Points on a hilly landscape, in no order, each with its height.
A ball rolls from a point to the lowest of its 2 nearest points, and stops where none of them is lower. Distance is the straight distance between rows; heights are no part of it.
(114) height 418: [-30.4   0.3   4.8   3.5  21.3  13.0  -4.9  23.7 -16.5 -31.0 -12.2 -12.8
  -9.3  12.2   8.3   2.9   6.7  28.1 -20.2  31.6]
(109) height 290: [  4.6 -14.1  25.2  16.7   8.4  16.7  -7.1  -6.0   5.9 -14.5   1.2   3.7
   5.2 -25.0  -1.4 -10.7   8.4  -0.6  -1.7  -8.1]
(708) height 363: [ 14.9  -3.4   1.1  -7.1 -10.4   2.9  -1.0  -3.0 -15.6 -18.7  24.5 -20.2
 -12.5   2.2   6.6  -4.9  -2.6  10.9  10.7 -18.9]
(308) height 551: [-11.1 -26.5   8.1  -6.7  13.0 -25.4  -6.7 -10.3  23.1  32.2 -15.2  25.4
  24.5  17.3 -20.5 -23.0  -8.2  -1.8  38.9 -25.2]
(778) height 554: [ 12.0 -34.5  17.3 -29.5 -19.7 -19.6  10.3  -1.8   1.4  24.5  -1.8   3.3
 -29.0   8.6 -13.6   8.9  -0.9 -28.6   2.8 -32.0]
(868) height 543: [ 16.4 -33.7   1.0  -5.1  -9.4  -8.4 -12.7  -5.3  -7.3  19.2   1.5  -0.5
 -16.6  20.0 -13.2  -3.8  -1.5 -31.0  17.7 -39.0]
(1370) height 336: [-11.3  27.2 -17.2  -8.6   0.0   4.7  10.8   7.2   0.2  17.1 -10.5  -1.5
   3.3 -23.1   3.4  -0.7   3.7  -4.0 -10.5  19.7]
(584) height 248: [  8.5  -4.3  -3.2   3.1   1.4  14.9  -8.0   1.2  -2.4 -11.9 -12.0   0.1
   4.5  16.5   8.5  12.3   5.1  -7.1 -32.0 -16.3]
(1136) height 96: [-22.6  14.5   2.4 -15.0  -4.9   4.7  10.2  -8.3  33.4 -11.6   0.1  13.0
   6.5 -29.6   7.9  -5.8   5.7  -5.9 -15.2  14.4]
(394) height 701: [ 11.1  -8.4  10.0  15.8   4.5  -2.4  -0.8  -1.2 -19.5   0.4  22.1 -11.6
  -4.7 -15.2 -23.2 -10.2   1.7 -22.3  -3.6  13.5]
(821) height 611: [  1.4   6.9  17.4  24.0  -9.2 -19.5  -5.2  24.0 -16.0  -4.0  -8.2  -6.7
  -3.9  -1.5  -7.0   7.6 -11.5  10.7   1.0  -2.9]
(527) height 262: [ -4.9  -5.5 -21.0  17.9  48.7 -11.4 -14.2   3.0  -6.1   2.0   7.0 -24.4
  18.0  37.5 -10.8   1.7  16.9   3.1  14.0  15.9]
(699) height 151: [-30.8 -12.1   6.2 -14.4   8.3  -8.3  -3.5  22.9   9.2  -4.4  -1.4  -2.4
   2.1  10.7   1.0  -1.6  -8.9 -19.1   0.9  -6.2]
(1070) height 601: [  6.8   6.0  14.7  -0.2 -19.7 -10.9  -7.7   7.5 -11.0  -5.1 -11.7  11.5
  -0.7   3.4  -7.7  18.2  -0.4  16.0  -4.7 -17.4]
(618) height 240: [ -0.1  -2.1   7.0   9.3  27.7   2.1 -18.1  -1.0   1.7 -14.4 -10.5 -19.7
   0.4  24.4   5.1 -14.2   6.8  13.0   5.7  12.4]
(261) height 439: [  7.7  26.0  11.3  -3.9  15.5  15.1  -1.2 -13.5 -18.0 -16.2  23.6   2.3
  -1.4   1.5  -0.4 -12.0  -3.5  11.2 -20.6  43.8]
(86) height 263: [ 30.8 -10.9  11.5 -22.2 -13.6 -31.3  13.3  -6.9  15.0  31.3  -5.9  14.0
  -2.9  12.5 -16.5  31.1  -9.9 -22.4  25.8 -35.7]
(1004) height 427: [ -6.8  11.0  -3.4   8.2  -7.6  -9.1  10.9  -7.4   9.4 -13.7  14.9  -9.8
  -4.0  -3.8   4.6 -25.5   8.2   3.2  -4.2  14.5]
(183) height 411: [ -8.6  31.9  -5.0  11.2  14.5  20.9  11.0  -1.8 -12.3 -24.9   7.2  16.1
  -1.2  -3.0   9.3  -6.4  -2.9  28.7 -23.9  61.0]
(1172) height 566: [ 23.3  11.1  -8.5  10.3  37.6  10.6  13.2  -4.6 -30.5   0.1   8.6 -19.7
   8.9  17.9 -12.2  -3.3  20.5  -0.8 -17.6  14.5]
(105) height 479: [-36.4   3.1  -5.9  -3.3  29.0   1.0 -27.3  -5.8  21.9  12.7  -5.8  19.0
  17.8   1.5  -4.2  -2.0  -2.4  -1.7  54.4  -5.1]
(442) height 166: [-15.5  -3.4 -19.9  -0.8 -39.0  12.8   8.4 -11.0   7.5 -21.7  18.3  12.0
 -12.7 -12.9  29.7   3.1   6.5  17.3 -21.6   6.1]
(534) height 223: [ -9.1  -3.1  22.0  18.3   5.6   7.5  -5.7   0.6  25.0 -16.7   1.2  15.1
   2.4   1.7  11.4 -23.7   1.7  -8.8  14.2 -20.4]
(211) height 388: [-15.9  -8.1   5.2  32.0  40.7   9.4 -23.5   2.9  14.0 -17.0   6.0 -12.8
   6.0  20.1  18.2 -10.2 -14.2  -6.3  38.1  12.2]
(404) height 660: [ 10.9  -2.4  19.5   8.7  -5.8  -0.3 -21.7 -13.3  32.9  19.5 -29.1   9.8
  -2.5  -1.8  11.0  10.5  -1.4   1.8   3.6  -1.3]
(1439) height 517: [ 13.6 -15.3   7.6 -14.9  -3.4 -11.7   4.9 -23.4  18.1  16.4 -17.6   9.2
  -4.3  -4.8 -16.4 -12.6  23.3 -14.0   3.7 -34.5]
(1393) height 391: [  9.4   9.4  18.8   6.7  11.2   7.6  13.6  18.9 -22.1 -19.7   6.0  -3.3
   9.1 -16.6   2.6 -13.3  -1.6  17.7  -3.1   0.1]
(51) height 609: [  4.8   5.8  14.9 -19.8 -40.8 -14.1  -6.2  -8.9 -13.0   5.2  -4.7  16.1
 -27.8   2.3 -13.3   7.6  -1.8  17.4 -11.3 -13.7]
(1394) height 484: [ -3.6   9.8  -1.9  -0.5  38.7  -3.9  12.2  20.6  -1.4 -13.9  15.2  -7.7
  24.7  10.5   3.4 -24.0  13.4   7.3  18.3  -1.7]
(615) height 101: [-21.4  -7.7  -7.0  -0.2  11.3 -18.5  -1.0  35.0  16.1   5.6 -20.5 -10.3
  11.1  22.7  12.8   5.0 -13.8 -11.8  12.3 -16.3]
(1409) height 539: [  0.7  16.5   2.4  15.1  30.6   7.8   9.5  18.7 -24.3 -26.2  20.1  -8.4
   8.3   5.7   3.7   3.7  16.1  17.6  -1.3  45.0]
(509) height 156: [ 11.4   1.3  -5.3 -14.2 -27.1 -30.9   3.5  -7.3  12.7  19.6 -11.9 -19.5
 -12.8   5.1   7.4  12.0  -4.3   2.0  23.3 -17.8]
(884) height 247: [-16.5  12.6 -10.2   4.1  52.5   4.5 -10.1   0.7  -4.6 -11.2  12.1 -14.7
   5.3  43.2   3.3  -6.1  14.7  13.8  27.0  34.7]
(1283) height 394: [ 29.0   1.0  -5.4 -12.6 -27.8   7.8   0.8 -27.4 -24.5  -4.6  16.7 -18.0
 -24.8  -4.6   4.9   2.2  -5.0   9.5 -11.7  -0.3]
(224) height 198: [  7.6   6.4   3.1  -4.3 -28.9 -16.0  -4.0  -2.0  -6.7  15.5   1.1 -16.9
 -17.8  -5.0   5.7   5.0 -14.9   7.5  15.0   4.1]
(54) height 593: [ -1.7  10.3  17.8 -28.5  -2.7   1.7  -4.9  -2.7  -6.8 -11.2  -2.9   2.9
   0.7  -0.3  -6.9  17.6  -7.8  14.6  -5.6  -4.5]
(491) height 288: [-10.2  -7.0  -1.3  -1.3 -15.9  23.1  12.1  20.8  -8.2 -20.7   1.7  13.6
   2.5 -23.7  10.0  17.7   9.5  14.1 -25.0  -8.7]
(1464) height 307: [  0.7 -21.6  19.1  13.5 -22.1   7.1 -18.5  10.1   4.5  -1.5   5.2   5.7
 -22.4  -1.5   8.1   5.5 -14.9 -17.9 -11.0  -3.2]
(39) height 368: [  1.2  -1.5  -1.2  27.3 -13.3  10.0  -8.7  20.1 -27.5 -23.9  13.6   1.5
 -14.2   3.9   4.4   5.6  -9.3  15.1 -18.9  13.3]
(1191) height 519: [-15.6  -2.5  -8.1  -0.6  30.7   1.1 -10.4   2.4 -10.9   1.3  19.8  -7.6
  11.1  26.6  -1.5 -23.3   5.3  -1.9  27.3  -9.5]
(468) height 535: [ 16.3  -6.7  14.1  -0.6  11.0 -15.1  -3.2 -14.3  20.5  34.5 -28.7  14.3
  19.0  11.8 -18.8 -23.4  -8.0  -3.3  28.7 -27.3]
(503) height 215: [-20.1   7.4 -11.7   9.0   1.8  18.5  -8.9  11.9   7.4 -16.9   5.2   1.0
   6.7   9.2  26.9  18.6  11.4 -10.8 -10.8 -13.4]
(718) height 498: [ 12.7  -0.5   5.3   7.9   9.6 -12.3  -3.7 -11.2   4.1  15.5 -10.0   5.7
   1.6   2.4 -17.6 -19.5  16.6  -8.6   0.7  -9.1]
(223) height 482: [  4.3   2.1 -12.6   5.0   7.9  23.9  22.1  -4.0 -31.3 -33.7  28.2  -9.6
   1.8   9.6  11.4  -3.4   3.6  29.2 -37.0  45.0]
(1045) height 291: [  5.0   7.4  -5.0  20.3  -3.9   2.5  -9.2   8.6 -10.5   2.6   7.4  -3.8
   4.3   8.8  22.4  -3.9  -2.3  -0.8  36.9 -17.1]
(833) height 327: [-20.7 -10.3  14.6  26.8 -19.5   6.3 -13.0  13.4  15.8 -12.2 -14.0  14.5
 -19.1  -7.2  14.6   9.8  -8.6  -5.3 -23.0   3.1]
(1364) height 280: [ 13.4 -22.2  10.9  -1.2  -3.2   5.3  -5.0 -16.3   2.7 -14.3  12.0  -1.4
   0.1   1.5 -17.7  19.8   7.9 -11.4 -37.2 -12.2]
(1460) height 337: [-23.1  -0.3  -9.9   0.3 -17.2   5.3  11.6   2.6 -10.7 -24.1  19.9  11.2
   0.3 -14.8  -9.6   5.4  22.5   7.3 -33.0   9.7]
(1391) height 505: [ 31.0  13.5   0.3 -13.6 -13.1 -12.4  16.8  -6.2 -10.4  22.3  -2.5   4.1
  -4.4 -19.7 -20.4  17.2  -0.4  -8.1  11.2 -18.1]
(1215) height 412: [ 10.3   3.0  -6.5 -16.5 -38.3  12.4  -2.0 -24.6 -21.1  -3.1  16.8  -0.4
 -28.6 -18.0 -10.7   0.2 -19.1  17.0 -23.2  20.4]
(205) height 395: [-21.7   5.2   2.1  14.9  12.1  12.0 -19.1  16.3 -22.4 -29.9   6.8   3.5
 -14.3  15.2  12.0   0.7   3.1  14.1 -15.5  15.0]
(1427) height 414: [  1.9 -14.2  12.7 -12.2  -5.4  -8.0 -10.3   0.8  -6.7  -8.2   9.2 -14.3
 -14.2  -3.6 -18.0  12.5 -22.5  -7.8 -30.1  17.9]
(875) height 239: [ 13.3 -10.8   9.6 -22.2  -4.4  -8.3  -4.6  -7.2  10.0  22.6 -15.4  13.6
   5.1   6.3  -7.5  28.5  -2.4  -9.7  22.4 -29.4]
(674) height 268: [ -8.7  -5.6  -1.0  25.9  12.6  12.0 -12.4   8.4   5.6 -16.2   8.2  -0.8
  21.9  -5.8  10.5  19.5  17.1  -0.5  15.8 -11.6]
(511) height 523: [ 22.6  18.3  -0.5 -11.4   9.9   1.4  -2.5 -11.7 -10.7  18.3   5.7  -5.9
   9.4 -15.6 -15.4  12.4   2.8   0.5  38.3 -11.0]
(1083) height 432: [ 18.6  12.3 -17.3   1.4 -24.6   4.2  17.9 -27.8 -24.0  -6.7  21.3   4.1
 -19.0 -13.0 -16.9  -2.0 -13.1  26.8 -26.4  41.6]
(689) height 511: [ -7.9 -31.1 -17.2   8.0  19.3  -6.3  -8.7   3.2   0.7  35.9   1.2  -4.8
  25.5  -3.4 -12.8 -15.5 -10.8 -15.6  51.0 -14.8]
(1154) height 471: [ 14.6  15.6   1.4  13.2 -23.6   7.5  11.9  18.5 -23.2  -1.2  -5.1  13.9
   3.7 -30.8  -6.6  21.6  -9.6  17.6 -18.0  14.3]
(749) height 636: [ 14.4 -15.8   0.4  15.7   7.2 -15.7  13.4  19.9  -0.8  14.5  -8.7 -30.0
   7.9  -1.7  -3.9 -15.7 -17.9 -10.9  16.2 -15.7]
(1188) height 564: [  4.9 -11.1   4.2 -31.7 -20.7 -13.5  14.9  -1.9   2.0   6.1  16.1   3.0
 -15.8  -8.5 -12.1  14.7  -0.2 -15.9 -11.3 -16.2]
(773) height 385: [ -3.2  36.5   1.8   8.3  25.2  10.2  11.9  12.8  -6.6  -7.6  -9.7  -0.1
   3.7   1.2  18.5  -2.7 -13.0  13.2 -13.7  51.3]
(924) height 275: [-13.3  27.1 -19.1   1.5 -13.0  22.8  15.9  10.2 -25.8 -12.9  18.3   7.8
   1.2 -16.8  22.4  -0.7  11.7  14.8 -11.9  12.7]
(988) height 319: [ 11.9  22.0 -19.3  -8.9 -16.9  27.8  15.5  -5.2 -31.1  -3.1   7.8   6.6
  -7.4 -13.3   8.2  -8.4  -1.5   6.1 -25.4   4.4]
(899) height 335: [  7.5   2.6 -16.6 -28.7  -1.0  -8.7   5.5 -12.0   0.5  19.3  -0.1 -31.2
 -10.4   3.6  -2.4  -4.8  -5.6 -18.7  -3.0  -1.9]
(253) height 574: [ 16.8   1.8   6.5 -34.4 -33.7 -10.0  23.1 -20.6   0.7  -0.1   7.0  13.2
 -18.7 -22.1  -9.4  20.5 -17.1  -2.6 -23.3   5.6]
(1068) height 649: [  9.4  -8.3   9.7   7.9  -3.0 -18.4   3.2   7.4  15.7  13.7   0.0  -2.5
   2.1   6.0   0.8  -5.4 -19.7 -29.3  16.3 -24.8]
(1296) height 583: [  4.5  11.3  -3.6 -36.0 -14.7  13.0   8.7  -9.4  -3.4  -4.1  -1.8   5.0
   0.7 -21.4   1.4  15.9 -14.2   9.8 -15.7   6.8]
(247) height 364: [  6.8  10.1 -18.4 -18.2   2.5   5.8   4.4 -11.7 -11.8   4.8  19.6 -24.3
  -6.9  -6.1  -5.6  -0.8   6.5 -10.5  -9.4  23.5]
(673) height 690: [ 18.3 -18.0  16.5  16.4  -8.0  -6.1   9.4   5.9 -12.5   8.6   3.7  -1.4
  -7.8 -25.2 -26.9  -3.6   9.5 -19.1 -16.0 -14.3]
(1430) height 453: [ 12.9  26.8 -10.4   9.1 -22.4   2.4  11.9   0.7 -23.2  -7.1   9.4   7.6
  -2.7 -17.7  -5.6  10.0 -11.1  27.1 -23.3  35.8]
(760) height 348: [ 17.6  -3.2  24.7   6.5  11.9  29.2  -4.9   2.1 -26.2 -19.5   4.2   9.5
   4.4 -17.9  -4.0  -3.1   9.3  24.1  -0.8  -1.1]
(1039) height 165: [-19.1   8.4  13.2  -6.0   8.5  13.5  -6.6   1.7  31.8 -18.5  -2.0  11.7
   8.0  -8.2  16.8 -10.2  -0.3  -7.7   2.2   1.1]
(398) height 279: [ -8.6  -6.9  14.3   9.5   1.3   9.2 -21.1  10.9  10.1   8.9 -15.0   0.8
 -12.3  -8.2  15.1 -14.9 -17.7 -25.1   2.4   1.2]
(735) height 250: [  3.1   3.0   4.3  -1.1  15.4  19.3  -4.4  11.4  18.8  14.3 -25.4  -1.5
   7.0  -4.4  20.5  -7.7 -22.2 -24.2   8.1  -6.1]
(1220) height 306: [ 13.8  -9.9  -6.6   8.3 -27.2  -4.5  -0.2 -14.4 -12.2 -14.4  21.5   0.7
 -11.9   3.7  -9.7  19.5  18.4  -4.9 -31.4 -13.4]
(579) height 655: [  9.0 -16.2  16.4  13.8 -10.1  -8.6 -12.6  -2.2  35.5  19.4 -15.6  11.8
  -1.7  13.6   7.8   5.8  -8.9 -23.8   9.8 -16.1]
(368) height 150: [-14.2  -4.5  -6.3 -15.9 -44.5   2.6   3.9   1.0  15.3  -4.1  -8.9  21.1
 -16.1  -9.6  13.3  36.5  -1.8  16.3 -22.8  -0.5]
(740) height 515: [-13.6 -12.5 -11.1 -10.0  18.0   3.2  -5.9   0.7  -0.6  18.2 -10.9  -4.2
   3.2  10.7  -1.9 -30.4   3.9  -0.6  30.3 -23.5]
(869) height 451: [ -5.3  -1.2  -3.7  -1.2   6.4   7.7  12.7  11.5 -19.3 -27.2   7.5 -24.5
  -4.8   1.2  13.5  -7.7  -9.5  23.4 -30.3  34.1]
(17) height 490: [ 26.2  19.3   5.3  -0.4 -13.2 -18.5  23.8   8.1 -13.8   5.9  -2.6   5.8
   6.5 -29.7 -22.5  23.0  -1.9   8.2  -5.8  -4.4]
(1251) height 254: [ 27.9  16.2  -1.3  15.8   6.3  -7.8   6.7  -1.8   0.1  -3.1  11.7 -16.2
  17.0  -0.1   4.7  13.7  -6.9  -7.0   3.0   2.0]
(430) height 542: [-11.8   0.6   1.9  -5.5 -24.7   2.8  -5.7  -1.7   7.5   4.9   1.6  19.2
 -19.5  -2.2  -7.9 -16.8   8.6 -20.2 -32.7  -5.4]
(1121) height 241: [-15.1 -13.3   5.6  -3.5 -22.5  10.0   9.5  15.4  14.9  -7.0  -3.6  19.4
  -4.9 -25.1  15.5  15.6  11.6  -7.7   2.2 -18.7]
(1356) height 481: [-20.1 -12.0 -24.7   2.3  35.9  -6.5 -15.4  -9.7   5.2  31.9  -1.9 -16.1
  18.8  12.0 -13.8 -17.3   2.7  -5.1  47.0  12.5]
(129) height 211: [ -2.9  -3.2 -20.5   7.0 -18.0 -25.1  -8.2 -13.1  17.2  15.7   8.1 -15.2
  -0.2   4.5   2.7   8.1  12.3  -1.0  37.5  -8.4]
(1169) height 191: [-17.9  28.7  -2.6  -1.6   3.8  18.4   7.9 -14.7  21.7 -23.9  -0.8   6.1
   2.0 -19.4  11.7  -3.2  14.7  23.8  -5.6  24.9]
(135) height 384: [  2.0  -2.4   3.9  -7.9 -23.6   9.3  -5.0   2.4 -16.2  13.3  -8.7  16.0
 -16.6 -17.0   0.6  -8.4  16.9   0.9  11.3 -20.8]
(1011) height 185: [ 29.8  28.1 -10.1  16.6   4.0   1.7  29.4  -1.2 -14.9  -1.1   5.9 -16.2
  12.1 -15.6   4.9  17.3   5.4  12.5 -11.1  20.0]
(908) height 521: [ -7.3 -17.6   2.8 -36.2  -9.8 -12.9   4.1 -12.1  25.4  24.9  -2.4   7.1
  -8.9   2.8  -3.9 -13.4  13.7 -14.7  15.4 -25.6]
(823) height 197: [-20.1 -27.2   2.1  -5.6  -7.8   7.6  -7.6  13.1  22.7   2.3 -15.5  11.5
   1.5   1.4  14.7  23.4   6.1 -20.2  18.0 -23.2]
(58) height 251: [ 19.2  30.5 -12.8  -5.6  -9.4 -15.2  28.3  -6.1  -1.1  -9.3   6.4 -15.5
   8.8  -0.3  -0.1   0.5  -5.8  12.7 -30.9   8.7]
(976) height 537: [ 33.0   6.8  12.3   0.1 -14.5   0.5  18.7   0.3  -1.2   0.5   5.0  -4.5
   2.5  -9.4  18.0 -16.6 -14.2  -6.9   8.4 -23.8]
(1088) height 553: [ -2.3  -4.1  -7.9 -11.7 -33.1   0.6  20.0  -9.0  -7.4   4.4  10.3  17.7
 -23.0 -25.1 -11.6 -22.9  -0.8 -13.1 -35.3  -3.4]
(564) height 686: [ 14.7 -13.3  -8.0 -10.3 -32.8   7.6  28.8  -0.1   5.8  17.0 -16.3   2.3
 -11.0 -22.1   6.0   6.4   7.2 -10.0 -36.5  -9.1]
(269) height 393: [ 14.2  -0.3   3.2 -22.3  -0.8  -3.4   3.6 -26.2 -12.2  -9.8  26.4  -9.3
  -9.5  -4.1 -23.4   2.1  -2.7  -0.1 -31.4  16.5]
(1165) height 567: [  9.1  22.5  -2.5  -4.0  46.5  10.0  23.4   7.7 -13.8 -21.8  17.0  -9.0
  19.6  15.5  -0.7  -7.2  26.6   7.7  -7.5  32.7]
(631) height 516: [ -0.7  12.1   6.0   5.8  15.8 -14.7   1.4 -12.9  32.2  14.8 -14.4  12.8
  21.1  10.3 -15.4 -19.4  17.4  -5.1  12.8 -17.4]
(7) height 175: [-15.1  19.3   0.8   5.8  36.5  14.5 -11.0  -2.8   3.6 -18.5  -2.9  -5.9
   5.1  13.4  12.2  -5.3  11.6  18.9  12.7  26.8]
(242) height 324: [ 12.3 -12.8   2.5   7.4  11.7   5.8 -10.9  -1.4 -18.2 -25.4  24.4 -18.8
   2.4  13.0  -1.8  13.1   8.7  10.3   2.8  -0.7]
(1060) height 478: [  8.4  25.9  11.3  15.2  19.5   7.7  -4.6 -15.0   5.7   9.1  -6.4   8.0
   2.8  -1.4 -11.9 -21.0   1.9  -8.4  -8.1  17.0]
(1113) height 204: [  2.3 -24.1   8.5 -16.0  -5.2 -21.3   3.9   8.1  27.7  22.7 -14.8  -6.3
   6.9  -6.2  -7.4  31.6   0.6  -5.2  23.7 -15.6]
(75) height 665: [  2.5  10.3   5.7   5.5 -15.0  -6.7 -11.8  -8.0  23.6   2.0 -18.1  -2.2
  -1.4  -5.9   9.4  17.1  -5.1   7.7 -14.1  11.6]
(469) height 531: [  5.2 -21.6  -5.3  -3.7  15.0  -2.2 -15.4   0.4 -13.1  24.0  -5.3   7.8
   7.5  29.5  -7.5 -20.7  -5.8 -12.5  26.1 -36.3]
(914) height 346: [-13.4 -12.2  -8.3  34.8  12.0  -7.9 -17.9   4.8  15.9   1.0  -1.7 -13.2
   4.4  12.6  17.0  -7.9  -3.5  -3.9  39.6  -0.5]
(1063) height 436: [-12.8 -14.7  -3.6   2.9  32.9 -12.7 -20.8 -10.8  21.0  11.3  -0.1   8.3
  28.2  38.4  -6.1  -3.3 -21.0  -5.8  31.8  -8.0]
(1312) height 243: [  2.2  12.3  -6.4   4.8  -6.9  -3.5  -7.7   3.9  -4.0  16.6  -4.4 -15.5
  -2.3  -9.7  18.8   1.7 -15.9  -2.3  34.6   5.4]
(244) height 347: [-33.1  -8.6   6.9  18.7  11.5   4.9  -3.7  22.3   9.3 -25.6 -10.4  -2.4
  -5.4 -13.8  -0.8 -19.8   6.9  -1.8 -14.3  10.9]
(1255) height 573: [-26.6 -40.6 -16.8  11.0  20.2 -11.0 -12.8 -16.3  24.5  26.4  -9.9  23.8
  36.9  26.3 -13.2 -32.2  -9.3   4.3  50.5 -17.6]
(1200) height 520: [ 35.1   4.4   6.0 -15.5  -6.5 -12.8  21.7   4.6 -15.0   8.7   0.0  -8.6
  -4.9  -4.8  -4.7   8.5 -23.3 -17.3  20.1 -31.7]
(175) height 509: [-19.4 -15.8   5.3 -29.7  -3.1  -2.2 -23.8 -12.6  17.6  13.0  -9.6  10.8
 -17.8  15.9  -3.9   6.1  13.3 -11.2  14.5 -14.3]
(267) height 417: [ -2.0  -0.9  16.4  20.5  35.9   0.1 -24.0   0.7  16.7  -4.4   3.4  13.1
  16.3  25.8  -0.1 -18.3 -19.1 -10.9  24.3   7.9]
(8) height 455: [-24.0  -6.7 -16.8  -5.7  44.0  -3.7 -23.5 -14.2  13.5  15.0   3.3   6.2
  30.2  27.6 -10.1 -11.8 -12.8   7.2  53.7   8.0]
(252) height 671: [ 10.5   5.6  -8.7   5.6 -31.0   2.3   5.0  -7.3  -2.7   8.5 -14.0  -4.9
 -15.6  -9.3   8.9   5.6 -15.1   1.4 -31.6  21.9]
(6) height 496: [-19.4   1.8  -5.1 -14.5  13.9  -0.1 -21.6  -5.4   5.7  17.6  -7.2   7.3
   6.1   0.6  -6.9  -1.8  10.1  -8.5  26.7  -3.3]
(397) height 390: [-28.6  -2.4  -1.8   9.9   1.8  -4.6   1.0   1.3  16.5  -7.1   1.6 -11.7
 -12.1 -11.3   5.8 -25.2  11.7  -8.8 -19.3  24.5]
(864) height 308: [ -7.8  23.6 -19.5 -15.8  -2.8 -10.4  21.6  -1.0   6.9  13.6 -13.3 -20.3
  -0.9  -1.5   2.8 -17.4  10.1 -12.8 -16.7   0.8]
(1399) height 334: [  4.8  -2.1  -7.8   3.4 -21.1  -0.5   6.4  -9.8  -9.8 -22.3  24.2  17.6
  -1.3  -4.9 -22.2  12.3   8.0  15.3 -45.5   4.5]
(1506) height 438: [ -2.0   4.3  12.9   9.5  14.7 -10.4  13.3  19.8  -7.5  -8.5  11.5 -10.1
   9.2  -9.6  -2.6 -33.5   3.8  -5.6  10.0   3.4]
(1470) height 429: [ -6.0 -24.6  19.8 -12.2  -9.0 -14.7 -12.0  12.3   9.7  -3.1  -5.2 -15.0
 -13.2  -1.9  -3.6  29.1 -20.8   3.4  -7.9   4.6]
(1173) height 533: [-13.7  -1.0  -8.2 -17.9 -24.9  -5.8   7.4  -2.1  21.0  15.9  -4.6  15.4
 -10.6  -5.2   3.5  -9.7  23.6 -20.9 -13.3 -19.4]
(835) height 679: [ 24.4 -19.5  -0.2   9.2 -28.4   1.5  13.1  -7.1  -9.5  15.5 -16.6  -7.2
 -20.0 -23.0  -8.0   1.4  -0.4  -7.3 -23.5   2.1]
(1434) height 355: [  8.5  13.7  -2.4 -17.5  -2.2  15.8   8.7  -2.3 -26.5   8.7 -13.4   7.0
  -3.5 -11.6  -4.4 -14.0  10.2  14.8  -6.6 -15.6]
(949) height 152: [-22.4 -22.1  -4.6  -0.4   3.1 -16.3  -7.5  20.4  28.9  13.4 -19.6   1.8
  13.7   8.3   2.4  14.9  -0.2  -6.5  30.4 -18.2]
(1186) height 182: [-18.9   2.1 -13.0 -17.4 -20.9   2.9  -2.6   7.9   6.6 -15.6   7.4   8.4
  -5.5  10.1  19.6  28.4   4.8  -0.8 -16.6 -17.3]
(257) height 345: [ -8.0   2.5  -1.4  21.6 -29.4   6.1 -20.3  18.8  -4.7 -11.6  -0.5  13.3
 -11.2  -6.0  -0.2  21.1  -9.7   6.7 -32.6  12.5]
(751) height 113: [-21.7 -15.0 -16.7  -4.9 -45.7  19.6   4.8  -8.7  21.1 -18.7  -5.0  27.6
 -18.1 -18.8  21.2  13.8  -7.6  17.0 -42.5  13.6]
(326) height 692: [ 28.7 -10.5  14.8 -17.9 -30.2  11.1  21.3   0.5   4.5  17.9 -24.4  23.9
  -9.1 -22.5   3.4  16.3   0.9 -11.9 -19.1 -21.1]
(878) height 281: [ 13.6  20.8 -16.2 -17.7 -11.2 -13.6  29.0  -5.0   2.8  10.0  -4.6  -4.4
  -1.6  -0.9  -3.0  -7.1  -0.8 -17.6 -38.8  -3.3]
(238) height 546: [ 25.9  12.6  -5.8  -1.7  35.1   4.6   9.4 -12.2 -25.3   8.3  10.9 -16.0
  13.3  -0.2 -16.4   0.0  15.3   2.1  16.8  -3.6]
(302) height 612: [-48.8 -19.5 -15.4  10.9  35.7   4.0 -15.1   9.7   2.5   1.4  -8.8  -0.3
  12.1  23.1  12.3 -19.7   1.5   0.2  47.0 -10.3]
(1074) height 225: [-11.4  29.5 -28.7   7.8 -21.6   4.9   8.0  -5.4  -7.1 -22.1  13.7  -0.4
  -3.0   5.1  22.1   6.1  14.3  18.2 -22.4   7.9]
(99) height 594: [-44.2 -27.2 -19.7  10.4  25.1  -5.7 -12.4   3.9  16.3  12.9 -12.0  24.8
  26.5  29.0   3.0 -19.1  -3.1   7.5  52.7 -23.8]
(413) height 459: [ 14.2  27.1  19.2  -1.3  13.4   5.6  -3.2 -16.1 -13.1  -1.2   7.6   8.2
  -2.7 -14.1 -19.0  -8.4   0.4   6.8 -14.2  24.9]
(605) height 360: [-16.2  29.2  -1.2  -9.2   8.7  15.4  -2.3   7.5 -14.8  -1.2 -13.0  -1.4
   2.5  -6.2   1.4   5.6  -2.1  11.7 -13.3  31.0]
(1077) height 699: [ 21.4  -5.8  -0.2   7.3 -28.1  11.2  -3.4   4.0   6.4  14.2 -29.0  18.4
  -1.4 -15.7  15.7  29.2  10.5  -2.9  -7.3 -18.6]
(893) height 621: [ 20.7   6.7  16.3  22.3   1.0 -22.4   8.5  16.4 -14.2   3.4  -7.4 -13.8
  -3.1   3.4 -18.5 -13.8 -18.9  -7.4  -5.7  -2.6]
(1005) height 293: [-22.3 -11.4  15.4  24.3  25.5  -3.9 -16.7  16.5  11.2 -14.1 -23.1  -4.9
   3.8  12.6   2.0 -18.4   4.5   2.0   3.5   2.1]
(1080) height 452: [ -6.2   2.0   8.4   2.5  26.6 -12.1 -20.2   4.9   7.0   1.1 -13.8  -2.9
  22.2  36.9   2.4   8.2 -23.1  16.9  31.4 -12.0]
(683) height 301: [ 12.1 -10.3  -2.2  14.5  22.3  -4.2 -10.0   5.6   6.2   1.1  12.5 -12.7
  23.6   7.1  -6.3  16.0  -1.9 -15.2  15.9  -7.4]
(1350) height 510: [ 17.0  18.0 -16.3   3.1  15.8   7.9  25.2  -0.9 -38.2 -21.3  26.3 -18.1
   1.7  16.7   2.5   6.5  13.3  15.9 -16.6  51.5]
(500) height 283: [  5.9 -21.5  -0.3   4.4  17.4   2.6 -24.9 -14.1  -0.4 -10.3  -2.8 -20.6
   4.6  25.7   7.4   4.8   3.6  15.8  14.1 -13.0]

For each start below, name the point where the ball stops.
(1191): (1136)
(413): (1011)
(1427): (1011)
(1399): (751)
(238): (7)
(1200): (7)
